Points on a hilly landscape, in no order, each with its height.
A ball rolls from a point to the lowest of its 2 nearest points, and stops where none of them is lower. Distance is the straight distance between rows; heights are no part of it.
Sil (h 53.3): [-50 -22  27  20  22  19  41  34   5 -28 -62   2  -2  30  23  44   6   2
  20   8  27   1  12  -7  30 -13  -7  31 -26   1  11  -1  -2  -8  -4  33
 -69 -10 -34   0 -69  28   2 -34  -1 -50 -50]
kizek (h 23.9): [ 16 -14   9  -3  -8 -12 -48 -31  19  -2   6 -20 -39   3 -19  14  11  -6
  -9   3  13   4 -32   8   1   9 -18  -9   5  56 -11  21  -6   1  14 -10
  26 -13 -10  -5  -4   3   1   1  65  12  13]
koz (h 16.9): [-30  17  39  48  25  12 -10  -3  15 -15  35  15 -64  38 -57  15  34 -14
 -23 -12   5   8   3   3   0   2 -36  -7 -24  46 -25 -25 -21 -28  16 -34
  16 -25   4  11 -60 -41  16  15  72  16  17]
vitu (h 33.8): [ 28  27 -42 -21   6 -22   0 -28  12  10  42 -22   7 -54  21 -53 -11  17
 -34  12 -64   0  -5 -10 -38  -9 -22 -23  15 -30  -6 -33   7   3 -10  -5
  66  23  46  28  47 -28   9  58 -32  71  31]
fuz (h 82.3): [  1   6 -45 -16  12 -63  -8   3 -26  -3 -56  22  42 -21  28  26  -4 -24
  51 -19  -5 -13  25 -39 -20   5  31 -60  51  -5   2  10  38   7   9  63
  44  57 -20 -18  59 -19   5  19 -24   8  35]
roneg (h 21.2): [-26   7 -31 -23 -55 -13  18 -63  38   4  -8  -3 -49 -33  10  -2  26  19
 -10  -2 -26 -14  11 -37   9  54  -5 -12  28   3  -9 -30 -18  15 -20   2
  15  51  28  -8  38 -30   8   6  69  39  61]
Rari (h 14.9): [-10 -13  -2 -56 -15 -35  -2 -37   9 -10 -52 -30  11 -30  49  11  11  19
 -51  52   8 -19 -14   9  25 -33 -18 -26  -2 -34  10  40  -6  38 -12  18
 -31  20  -8  15 -36  21 -25  13 -35 -14 -54]
zin (h 41.2): [ 40  16 -26 -34  -1  35 -13  11  30  43  22 -14  -6 -37 -31 -48 -32  17
 -24   9 -45   6 -99  -5  11  -1  12  33  15  24   4  -6  33 -13  -3 -16
  28  -9  16   1  64  19 -11  15  42  50  22]
Nuriv (h 13.8): [  56   -4  -46  -35   10  -28  -43  -29   43   15    9  -60  -59    2
  -21   -1   -5    4  -61   10  -16    7 -106   43  -29    4  -21    4
  -11   73  -32    9   12   -3   22   -4   58    0  -19   21   -4    6
   33   64   58   45   24]
Luk (h 37.5): [ 16  39  -7  -9  -8  20   1  13  21  32  69   4  10 -31 -32 -54 -25   7
 -28  11 -66   8 -44 -18 -14   3 -22  14  21 -21   1 -30  13  -8 -20 -34
  40   1  48   3  53 -18 -10  44  14  78  38]
Bebob (h 38.3): [  8  -2 -24 -38 -28  12  30 -57   8  -3  61 -15 -71   1  72 -22  14  48
 -54  27 -16  11  12  30  54  22 -35  58   0   4   1 -30 -37  -9 -35 -24
  -6  34  16  31 -17  14  -2   5   1  30  18]
gem (h 29.4): [  1  23 -37 -30  14 -19   5  -3  20   5 -19   3  19 -65   2 -17 -10  -1
  -7  22 -45 -19 -50 -39 -11 -13  -4 -32   7 -27  -4 -10  41   9  -3  34
  30  20  17  -2  54 -17  10  57  -8  48  17]
ket (h 75.8): [ 35  -3  -9  17  29 -35 -31  18 -48 -12 -11  20  28   6  40  29  -2 -46
  49 -27  38  22  76  26 -36   2  28 -31  41  -9  29  49   0 -14  41  14
  29  21 -17   0  11   9 -18 -49 -56 -28   2]
Debeg (h 79.7): [ 18 -20 -17 -25  21 -43 -17 -26 -18 -34 -13 -11 -11   2  89  26  15  -3
 -25  16  31   2  47  53  15 -24 -12 -17  -1  -2  20  47 -24   9   1   7
  -6  30 -19  32 -50  21 -11  -8 -69 -29 -27]
sed (h 75.6): [-44  -6  62   0 -32  36  43  46 -14  -1 -28  19  74  26 -16  20 -14  15
  29 -14  12 -37  47   2 -23 -39  25 -15 -46 -76   5  -5 -20  25 -17   7
 -71 -36   0  10 -38  27 -12 -26 -53 -92 -44]
zadi (h 71.4): [-53 -14  11   7  57  42   3  79  -1  26 -24  33  15  30 -20   4 -28 -13
  42 -23  -4  34  -7 -23  39  19  29  38  27  64   6   2  59 -24  18   9
 -14  -8 -88 -11  17  13 -28 -26  37   0  13]
vub (h 30.7): [ 88  -6 -54   1  -8 -59 -40 -49  -9 -12  21 -45 -40   9  21 -14   1 -12
 -31  -4   5   1 -26  57 -25  10   7  -6 -11  47 -12  17  -1   1   6   8
  42  -8   7   4   0   5  35  21 -21  25   9]
Zop (h 55.7): [ 38  -3 -14 -59 -28   9 -42 -16   0  36 -12 -25  32 -58  32 -42 -28  12
 -24  25 -27  -1 -68  18  33 -16  -8  14  27   4  24  49   3  26  -4 -10
  -4  26  13   2  50  39 -47 -27 -14  24 -22]
navi (h 46.7): [ 23 -17  14  56  -2 -13 -44  -7 -41  -5 -12  12 -23  53 -44  33  21 -24
  47 -50  48  24  25  16 -21  30  36  -3  16  68  -8  12  -8 -21  33  -5
  10 -29 -24 -39   3  -1  12 -45  32 -24   0]
Fekot (h 39.4): [ 53   2 -36  49  -9 -58  12 -31 -26 -23  -1 -27  13  21   1   5  15 -13
 -35  -4  23 -14 -12  11 -49 -52  20   2 -68 -28 -28 -41  25  -1 -25  27
 -18 -49  66  -7 -38 -16  78  11 -83  -9 -37]
nazu (h 58.9): [ -7 -20   0 -12  39   5  10  46 -20  10 -30  -1  78  -8  13  -4 -21  -2
  -6  17  -5 -10 -27  -2   8 -46  23   9 -21 -32  -4   4  62  11  -7  30
 -46  -5 -38  -4  -9  15   6  11 -81 -29 -55]
sisov (h 74.3): [ 19 -15  20 -11  32   9 -30  48 -29  23 -18  35  69   0  17   2 -21 -31
  47  -6   9   4  22   5 -12 -23  24 -20  23 -41  12  39  26   2  22  13
  13  18 -16   2  19   4 -36 -22 -54 -25 -22]
guz (h 81.4): [ 14 -12 -56  -8   1 -83  -7 -15 -26 -20 -45 -11  25   1  52  18   7  -9
  28 -14  25   1  32   2 -17  11  43 -45  13  33  -1  20  29  23  12  49
   4  45 -40 -13  18  11  30  14 -37  -9  13]
goro (h 12.2): [ 14   7  49  21  45  55 -10  36  19  19  13  16  17 -34 -28   2 -17 -17
 -19  45 -17   7 -51  -9   4 -49 -37  35 -16 -21  19  13   2 -34   2   3
   1 -47  38  10 -26   2 -16  -8  20   9 -51]
kasi (h 83.2): [-41   6 -16 -22 -15 -19   7   3   4   3 -76  32  29 -36  -7  23  -5 -11
  59 -25   5 -21  18 -74  -5  24  21 -49  64   3  10   5  25  23  22  38
   5  41 -25 -29  71   0 -27   0  26  -1  44]
ponib (h 40.6): [ -8   3  76   8 -15  81  -2  40   3  28  10  33  43 -15 -27  -6 -26   7
  20  15 -17  11   1  -5  17 -12 -24  19   4 -41  29  35 -43  -1   7 -39
 -32 -31  28   3  10  21 -55 -52  27 -29 -19]
suno (h 61.5): [-20 -10  -6 -10 -57  46  65 -32  -3 -10 -20 -20 -33   4  42  12   0  33
  -8  17   3 -11   9  -6  54  28  -1  65  -4  -6  25 -23 -33   2 -37  15
 -62   7  15 -17  -4  38   5 -64   9 -15  -7]
Keses (h 36.2): [ -8  -7  28  29 -41 -25 -19 -80 -10 -53 -63  -3 -49  15  -3  66  39   4
  -5 -11  57 -33  48 -18 -22   9 -21 -26  -8   1   0  42 -55  13   5   8
 -30 -22  22  -7 -51  16  15 -30  27 -48  -7]
lazir (h 27.0): [ 33  19 -34 -16 -79 -23 -10 -92  15  21  15 -19 -31 -27  11 -17  24  11
 -23  -4 -20 -15 -12 -21 -11  22   9  -3  10  -8 -18 -26 -14  17 -41 -13
  24  23  60 -13  50  -9  26  17  20  39  47]
Muk (h 29.3): [ 30 -12  29  32  44  -9 -40  21  -5   3   6   4  27   9 -40  13   2 -31
   6   0  18   6 -28  14 -31 -40   9 -12 -33   7 -17  11  22 -25  29  -5
  17 -41  -2   7 -29 -20  23   8   4   0 -39]
Paped (h 48.2): [ 34  28 -34   8  -7  30  32  13  -3  19  20   7   4 -43  31 -32 -11 -10
  13   3 -36  15  10 -17   6  18   4  22  35 -25  21 -17   5 -16 -12  25
  44  19  44 -14  49  -9  -7 -39 -25  43   3]
bel (h 21.4): [  8   4  29  18   6  27   3  21  15  14  32 -10  20  -4 -37 -16  -8  21
 -41  32  -6   1 -64  -9   9 -52 -18  54 -49 -14  -1 -35  18 -22 -18 -23
 -20 -58  32   5 -17  -2  18  17   0   1 -39]
lufiv (h 72.0): [-44  -8  25  28   9   1   9  34 -19   5  39  14  36  79 -37  -9   8  11
  15 -16  37   1  18  31  -7 -10  34   0 -55   9 -26 -29  15   8  -8 -45
 -48 -27 -49  14 -39 -12  14  20 -19 -26  -4]
lubu (h 42.0): [ 17 -11  41  76 -21 -23 -35 -38 -26 -24 -30   5 -48  36 -47  55  33 -18
  26 -37  62 -12  41  -7 -43   3   1 -11  -5  20  -1  35 -43 -18  24   3
   1 -55  35 -22 -19  -9  29 -49  32 -43  -5]
geke (h 39.9): [-10  23  -5  20  -5  20  60 -14  -7 -20  37   0 -17   9  10 -11  10   8
 -11   9  -3  13  31  -2  -4  11 -12  30 -10 -38  14 -44 -21 -18 -19   7
  -2  -2  31   4 -17  -9  24  -8 -27   8   9]
pud (h 35.0): [-14  18 -14  32   8 -15  25   7 -17 -14  -8   6  10  11   4  13  16 -17
  36 -22  16   4  42 -10 -16  20  17 -23   0 -13 -10 -18   3 -13   4  26
   6  13  14 -18  -1 -16  25 -11 -21  -4  17]
minez (h 85.3): [ 32 -12 -29  14  18 -22 -39  31 -27  16 -20  15  15   1   0   5 -12 -29
  58 -41  15  18  -3  -3 -19  14  54  -7  51  51  -4  15  47 -25  27  33
  51  10 -35 -24  66  -2  -5 -23  -6  10  25]
tas (h 53.4): [ 72  -5 -31 -26 -27 -16 -46 -22 -12  36 -43 -24  22 -48  20 -11 -22  -7
   1  -7  -6  -2 -57   8  -8  -4  20  -8  33  15  11  44  22   9  15  23
  35  15  21  -9  70  21 -14 -23  -1  24   9]
vil (h 7.3): [-23  19  68  35  29  14 -55 -10   2 -26  44  20 -36  36 -43  23   7 -20
  -8  -8  11   8  33  26  -9  -6 -57 -40  -2  20  -7  12 -45 -20  30 -73
  31  -8   0  25 -53 -27 -28  12  61  -3  14]
vudof (h 47.0): [-35  13  29   7   6  49  39 -38  32 -26  24   7 -78  -8  28  21  12  23
 -29  23  -3   1  33 -10  44  22 -68  26   0   6   9  -7 -74  -9  -8 -17
 -11  11   9  19 -51   0 -13 -15  53   3  12]
zatez (h 23.8): [ 17  -4  36 -30   0 -11 -93  -6  12  24  31   1  21 -22 -36 -24 -22   7
 -10  -1 -15  -7 -44  16  -8  -4  -9 -42  25  21  -4  49  -2  27  32 -68
  42  -2  -3  18  47  -9 -44  28  61  13  31]
sune (h 79.3): [ -2  -4  40   6   6   0   4   6   1  11 -29   6  61 -15 -44   7   7   0
 -13  20   4 -33 -33 -35 -32 -54   5 -11 -35 -60 -20 -19  17  14  -2  18
 -37 -44  44  -4 -23 -16  20  12 -23 -29 -49]
Pef (h 29.2): [  6  20  21  -1   8  10 -44  13  27  14  21  23  -4 -36 -29 -15 -12  -7
  -3   4 -32   8 -13 -38 -12  12 -35 -29  44   4   5  18 -10  -9  29 -35
  47  18  22   0  33 -21 -48  11  64  44  35]
situb (h 23.1): [-19  -1 -29 -23 -12 -19  39 -10   7  10 -32 -10  23 -25  -4 -13   6  20
 -10   9 -11 -25 -41 -42  10  -7  23   1 -13 -24  -9 -35  37  16 -22  25
 -25  12   9 -15  17   4  25  40 -20  14 -15]
puz (h 29.5): [ -9  -4 -16  -7  13  -4  -4   3  18  -4 -21  -3 -22 -19   7   9  12  -5
   8  12  -6   0  -5 -28   8   7 -11 -17  25  37   3 -13  15 -11  11  33
  26  18  -7  -7  12  -2   8   1  33  23  22]
nitir (h 45.2): [-39  18  66  -4 -22  62   6  18  28  -3  43  36   3 -14 -17 -10 -21  16
  -6  12 -27   1  27  -7   8  10 -54 -11   9 -50  27   6 -72  17  -4 -54
  -3  -6  35   1 -11  -6 -50 -15  46 -13  29]
gune (h 59.0): [ 20  -7   0  40 -14  36  26 -26 -19  -7  -1 -19 -36  23  28  18  11   2
 -13  -2  28  11   4  19  43  11   6  69 -19  29  18  -5 -25 -30 -10  11
 -36 -31  17 -19 -12  27  13 -76  -4 -23 -26]
pir (h 64.1): [-55  13  19  -5 -55  48  72   0  10  -9 -20   4  -3  -4  -5  14   3  33
  33  -6  -9 -16  32 -31  35  44  10  13   8 -40  26 -28 -36  15 -31  -6
 -47  17  15 -32  14  11  -7 -32  22 -32  20]
Vavo (h 61.3): [ -44   -9  -18  -37   -6    3   63   60  -19   10  -24    0   79  -14
   20  -13  -20   24   15    8  -27   -9   -1  -16    0  -29   18    3
  -11  -88   19  -19   32   32  -23   28  -51    9   -4   -6   -4   15
   -9   20 -100  -44  -46]
razem (h 69.7): [-66  -3 -14  -7  61  54  54 100   5   8  27  36   3  32 -28 -32 -26 -13
  36  -4 -38  35  -2 -19  47  13   6  57  -9  14   3 -32  48 -19   8   8
 -26 -10 -85  -5  -1  -2  -8  22   2  18  11]
Nazo (h 15.2): [-11   5  -2 -11 -22 -10   4 -23  21   5  30 -18  -2   6 -24 -30   7  20
 -28  12  -5 -19 -50 -14  11 -10   4  10 -24   2 -15 -29  15   8 -27 -27
 -15 -10  13   1  12  -4  27  38  25  18  -2]
zepa (h 29.0): [ 53  13  -4 -33 -75 -15 -50 -77  19  22  -1 -27   1 -46   4 -26   7   7
 -29  14 -13 -37 -44 -16 -13 -11 -14 -16  25 -21   2  32 -32  28 -20 -11
  31  12  69  -9  50   4 -11  -7  32  25   6]
pigu (h 65.2): [ -9  23 -51 -16  -7 -18  68  24   4  -3  65 -10  25 -20  34 -47 -13  44
 -17  20 -42   5  37 -12 -10   4 -13  22 -10 -83  24 -57   1   5 -47   5
   0  19  30  22  -4 -15   3  48 -95  18  -7]
mimav (h 78.5): [ 13 -19  44  -6  26 -19 -26 -14 -15 -34 -37 -10  12 -12  36  39   5 -18
 -12  15  40 -13  31  45  -3 -59 -32 -32 -20 -47  26  65 -40  15  16   1
 -25 -20  12  23 -67  29 -22 -25 -53 -51 -60]
gegi (h 34.7): [ 26   7 -33 -13   1  -9  -2 -52  13 -19  24 -12 -65 -10  60  -7  25  14
 -30  13  -1   9  18  33   5  23 -18  -1  18  32  -7  -1 -38  -6  -2  -5
  30  30   8  29 -19  -5   4   1   4  29  28]
Mudid (h 72.9): [-35 -33  -2  16  28  -8 -23  24   2  -3 -36   0 -24  46 -25  16   5  -5
  29 -32  34  27 -12 -10  17  44  28  12  23 116  -6  -6  49 -22  27  10
  -2   2 -87 -22   7   4  -6 -23  57   0  12]
Rad (h 23.4): [ 22 -27   6 -34 -35 -59 -15 -80 -22 -33 -66 -47 -23 -17  55  22  19   8
 -57  36  38 -22   8  25  17 -46 -31 -22 -28 -28  -3  62 -34  45 -10  19
 -58 -18  23   9 -59  32   7  -5 -64 -47 -71]
rufes (h 23.0): [ 16   1  -6 -63 -60 -18 -16 -71  13   4  -8 -36 -12 -53  49 -15   9  32
 -54  49 -20 -33 -35  -5  21 -15 -34 -14  13 -31   9  24 -28  44 -29 -19
  -7  26  42  16   3  14 -19   5  -9   8 -20]
kebo (h 44.8): [ 18   9  11  -5  23  60   8  20  20  36   4  12  -9 -58   0 -25 -25 -14
  -4  19 -34   6 -49 -25  38   7 -14  39  33  13  19   6   3 -28   8  18
  22   0  28  -7  45   9 -31 -28  33  41   6]
kozef (h 66.6): [ -1   0 -72 -42  26 -25  49  32  -8  13  37  -7  23 -18  47 -59 -23  25
 -24  17 -56   7 -15   0  22   6  10  37   2 -21   7 -47  52   2 -40  22
  -7  31 -16  21  18   3   4  60 -79  40   3]
kufi (h 53.5): [ 17  15  27  78  -6  70   3  37 -36  15  61  29 -34  38 -32 -24   4 -22
   8 -34 -15  51  23  24  14  14   4  43   2  32   4 -31 -30 -53   0 -34
  31 -20  27 -14   9 -24  -9 -48  21  12   6]
nuka (h 33.0): [-57   4 -43 -48  -8   3  89  -6  16 -24  -1 -14  -7 -15  54  -4  13  28
 -10  23 -19  -4  34 -18  36  28 -14   7   1 -34   9 -28   2  15 -40  18
 -33  51 -14  13 -20  13   9  22 -29   3   9]
teg (h 56.3): [ -4  -4   3  44   0  59  38   7 -15  11  40   2 -56  26   3 -16  10  11
  -6 -15   2  26  -8  19  48  37   6  81  -4  35  12 -28  -5 -35 -10 -11
  -9 -10  -7 -25  10   4  12 -55  27  10   4]
Zumu (h 45.7): [-23 -30  43   2   6 -47 -55 -24  10 -25 -43 -20  15  38 -19  32   7  -3
  12  -8  59 -27  28  11 -10  -5  12 -43 -10   8 -10  49  -5  35  24 -45
 -35 -15 -58   9 -35   4  -5  -2  27 -42 -27]
baze (h 80.6): [ 19 -20 -34 -37  29 -52 -13  -6 -13 -24 -41  -6  -8 -14  88  25  -3 -13
  11  12  19   9  55  13   8  15   6 -39  51  34  13  44   6   8  27  31
  12  56 -47  12 -25  15 -18  -1 -37  -5  11]
dupit (h 26.4): [ 83   3 -54   1  31 -54 -48 -11  12  17   2 -28 -21 -16  18 -15 -15 -23
 -14 -12 -14  15 -33  53 -50   9   2 -30  18  46 -20  19  18 -12  25  27
 104  22 -14  12  32  -5  21  34 -14  49  37]
des (h 75.7): [-61  -2  17  -3   1  41   2  48  31  35  18  21  11  23 -78 -35 -25  25
  -4 -13 -29   6 -64 -32  28  16  12  18 -11  49 -22 -31  38  10   0 -39
 -33 -10 -38 -16  27  -7 -13  34  85  34  25]
rubod (h 68.0): [-49   4 -50 -39  36  17  65  70  -9   7  19  19  14 -10  19 -37 -30  15
  16   1 -55  14 -23 -15  52  13  13  43  12 -14  20 -26  59   6 -23  29
 -29  16 -58   3  30  -4 -10  33 -45  38   8]
Sif (h 68.5): [-31  32  42  39 -42  46  41  56 -15  23  46  48  43  27 -92   0  -8 -13
  52 -30  -1   1  50 -30 -55   4  44 -15 -34 -37 -31 -54   3  -1 -12 -20
  -4 -27  34 -23  38 -48  14   3   9  -7  26]
budal (h 72.8): [-31  10  -8 -14  49  22  25  79  -8   6 -14  54  43   3   3   7 -22 -41
  57 -16 -11  18  39 -25   4   1  16 -12  38 -33  18   6  26 -19  23  31
  19  25 -30 -10  19 -10 -37  -2 -22 -12  15]
visen (h 50.9): [ 78   9 -48   6 -10 -23 -30 -16 -25  10   2 -10  10 -32  58 -19  -4 -26
  12 -15 -12  13  20  22 -21   7  20  -9  27  -3   8  19  -4  -4  -6  37
  54  21  31  -7  53  -1  -2 -27 -42  28  14]
Nizo (h 43.6): [-31  16   4  15  28  48  85  -8  11 -34  73   0 -59   4  31  -6   9  18
 -16  19 -36  31  56   8  37  25 -54  55 -18 -24  13 -41 -54 -34 -16   2
  -8  13  14  17 -57 -11   1  -1  -5  11  21]
lomar (h 38.5): [ 32  12 -25  32  64 -43 -36   3   7 -12  39  -9 -38  35 -29  -9  10 -23
 -15  -4   0  21 -30  45 -51 -17  -1 -22 -29  56 -42 -23  30 -26  23  -4
  67 -22  -2  15 -23 -36  56  60   4  30   4]
mivir (h 37.2): [-29   1 -27 -41 -29 -16  72 -57  13 -36  21 -25 -62   8  71  -3  21  56
 -48  37   3  -3  46   7  47  23 -26  20 -23 -12 -11 -29 -26   7 -46   5
 -35  40  -6  37 -58   6  20  30 -26  -5   7]
merol (h 27.5): [-11  14 -30 -25 -52   5  64 -58  21   1 -13 -15 -38 -35  35  -7  19  28
 -18  37 -21 -19  12 -34  25  40 -14  22  11 -41   1 -37 -22  20 -39  27
 -17  38  32 -12   8   3  23   3  10  26  28]
Gezav (h 48.9): [  6  12  44   9   3  34 -16 -19  26 -14   6   7 -25 -35  13  18  19   7
 -13  28  -4   4  14 -14  21  -1 -54  -2  22 -12  27  18 -54 -17   8 -14
  13  -1  43  16 -27   5 -33 -30  50   4  -7]
nuza (h 34.6): [ 62 -13   5  48  27 -30 -66  -9 -10   3  35 -24 -20  44 -57   3   8 -26
 -15 -10  28   6 -46  60 -37 -25   4  -1 -51  57 -41  16  10 -12  23 -23
  25 -62  -7  -7 -21 -16  40  18  18   7 -15]
Zelot (h 41.3): [-53 -11  17  -7 -34 -49 -11 -54  17 -47 -46  -8 -29  41   8  54  43  21
   3 -20  54 -31  53  -6  -3  29  -5 -40  -2  15 -10  17 -35  33   2 -12
 -45  16 -36   5 -38  10  12   1  45 -43   6]
Molev (h 21.8): [ 31 -23  57  -2  22  19 -48  11   5  16 -27  -9  30 -31 -30  15 -12 -15
  -7  23   8 -16 -47  -6  -8 -38 -17 -12  -2 -12  13  47   8   2  18  -7
  -7 -29  13   7 -11  13 -22 -14  24 -11 -45]
taze (h 5.3): [   6  -17  -31  -47   -2  -20  -21  -29   34   21    9  -49  -28   -2
  -19  -18    3   31  -59   18  -16   -2 -105   13   14   -3   -1   25
  -19   55  -28  -26   32    4   -8  -17   -4   -3  -21   19   12   16
   29   59   49   35   10]
Vebek (h 29.9): [ 31 -23 -24  -3 -26 -34 -37 -52  -3 -18 -23 -26 -40   5  37   7  22   7
   2  -9  39   2  22  25   0  33  -5  -2  12  52   2  37 -28   6   7   4
   1   8  -5   6   0  24   3 -42  14  -8  12]
momab (h 74.4): [-47 -10  -7  -5  16  -2 -20  25  33  22 -15  12 -31  34 -65   2  -3   2
   8 -33  -4   4 -52 -13   7  36  34  -7  15  92 -34 -29  45  -4  19 -18
   6   4 -60 -21  26  -6   5  29  97  20  38]
zefo (h 73.8): [-68   4  39  17  15  37  56  69   3  -5   5  15  52  43 -37  13  -9   3
  31 -11   7 -12  22 -13 -13 -19  15  13 -58 -41  -7 -41   2   3 -21   2
 -61 -24 -30   5 -47  -4   8   8 -28 -56 -23]
gutop (h 66.4): [-61  26  12  20 -45  24  74  25   5   1  10  24  12   7 -53   1   8   4
  41 -31 -15 -10  33 -46  -6  28  17  -3 -12 -43 -12 -56   0  14 -14 -10
 -28   2  20 -37  19 -29  21  13  23  -8  22]
lur (h 56.4): [-14 -19   5 -18  42  13  20  45   1  -1 -49   2  25 -11  27   9  -9 -11
   1  26  11   4 -20 -16  38 -19  -6  26  -6   3   9   6  25  -5   4  41
 -50  -1 -32  -5 -19  18 -11 -14 -14  -8 -53]
daz (h 30.1): [ 18   0   8  22 -30 -44 -12 -80  -6 -49 -37 -29 -32  17  20  43  31   0
 -42  12  55 -39  32  23  -3 -36 -32 -20 -41 -28  -4  32 -53  14 -10  11
 -28 -29  36  14 -63  15  31  -3 -31 -35 -31]
lekap (h 35.1): [ 79   3 -50  19 -42 -83 -21 -73 -21 -22   0 -45 -14   8  24  -8  16  -5
 -42  -1  21 -15  -2  31 -35 -26   6 -24 -34 -11 -28  12  -4  20 -18  26
   1 -23  46   1  -5  -3  65  19 -68   0 -16]
bunot (h 20.6): [ 54 -13 -36   2  29 -31 -50 -17  19  11 -23 -37 -62   5 -29  16 -10 -19
 -11 -34   0  12 -74  38 -47  27  15 -23  10  95 -29  14  24 -26  38  24
  78  -3 -27  -4  16   4  27  44  56  40  35]
Kavan (h 86.1): [ 64   3 -68  14  32   8 -14  41 -24  33 -10  16  17 -14  19 -23 -26 -31
  31 -24 -24  26 -41  17  -3   6  38  27  31  35   2  -8  60 -31   9  43
  45  10   0 -20  85  14   3 -17 -33  38  17]
nedu (h 77.1): [ 58 -18  22   9  23 -25 -56 -13 -30 -11  -7   7  30  -9  14  23   7 -46
  18  -6  36   0  48  38 -42 -32   0 -46  -3 -38  11  62 -20  -3  26  -8
  27 -12  18  19 -21 -10 -11 -24 -58 -36 -34]
lubo (h 63.5): [-26   9 -11  -6  -3 -12  53  37  -8  -4  31  10  73 -18  -5 -19 -14  15
   8   1 -24 -20  25 -22 -41 -32   8 -20 -20 -91  -1 -42  17  19 -20  14
  -3   2  35  13  -9 -31  14  52 -91 -19 -13]
zuvi (h 17.2): [ -1   4  32  -7  20   4 -66  17   5   8  58  12  15  16 -15 -31  -8  -6
  -3   0   3  15  12  33  -4  -9 -18 -35  17   2   6  37 -27   3  24 -80
  37   9 -17  35 -13 -24 -49  14  22   0  13]
devu (h 50.2): [ 41  -6  31  73   0  22 -44  13 -46   7  54  21 -15  71 -38  -1   4 -23
  25 -39  27  26  32  56 -10   0  23  19 -11  47   0  15 -23 -41  28 -50
  15 -44 -16  -6  -3 -13  -3 -52   4 -17  -7]
Zeter (h 70.3): [-35  10  42  47 -25  49  18  57 -31  12  67  51  35  65 -70 -20  -3 -10
  34 -34  11  26  45  17 -22   3  34   5 -37  -8 -17 -42 -16  -4   3 -50
 -11 -19 -15 -11   0 -36  -7 -11  -3 -29  16]
kudo (h 49.5): [-47 -18  45   0  -6  -4  -9  -5   0 -22 -46  -9  32  43   9  37  13  10
   5  -7  48 -19  34  14   0 -10  11 -15 -27 -22   2  16  -5  24 -10 -13
 -67 -15 -39  13 -56  22  -5 -14  -9 -74 -46]
bub (h 34.9): [-27   2  33   3 -18  44 -25  22   5  23  -9  31  17 -15 -33  -3 -18   4
  25  -4  -3   1   5 -25  11  33   8   2  34   5  21  28  -9   8  17 -39
   5  -2  -5 -13  35   3 -52 -36  51  -4  20]
gil (h 71.2): [-73  10   9 -10  50  37  52 109   7   2  26  50  29  42 -32  -1 -19 -34
  59 -26 -18  25  51 -19  12  10  16   6  -4 -20   0 -25  20   1  13  -2
 -12  12 -72 -12 -24 -17 -13   9 -13 -21  21]
nofak (h 77.6): [-42  -9  93   0  -2  32  14  13  13 -16 -40   2  57  10 -44  37   7  19
  -6  17  27 -55  -2 -26 -32 -52  -6 -16 -57 -85 -15  -1 -20  29 -11  -9
 -64 -53  29   9 -69   7  -1  14 -10 -71 -62]
bigi (h 84.3): [-26  -5 -18  10  -4 -11   0  31 -32   6 -44  47  18   9 -10  22   1 -21
  78 -45  17  17  46 -37  -2  39  41 -11  62  31  15  10  25 -10  27  24
  17  20 -48 -35  50  15 -27 -46   7 -29  39]

Two balls start at each pair of points below. Name the first point that both come to, or write -.
Gezav, suno: -
zefo, Vavo: Keses
rubod, teg: Keses
gune, Sil: Keses

Call two points neighbours if one is among the 2 nearest of the other. Go from one point of each pair to the other, from neighbour to neighbour, staying as low as possible. Name the highest point that can't be avoided.
Rari, goro: Zop
kizek, Rari: Bebob
roneg, Rari: zepa
goro, taze: bel
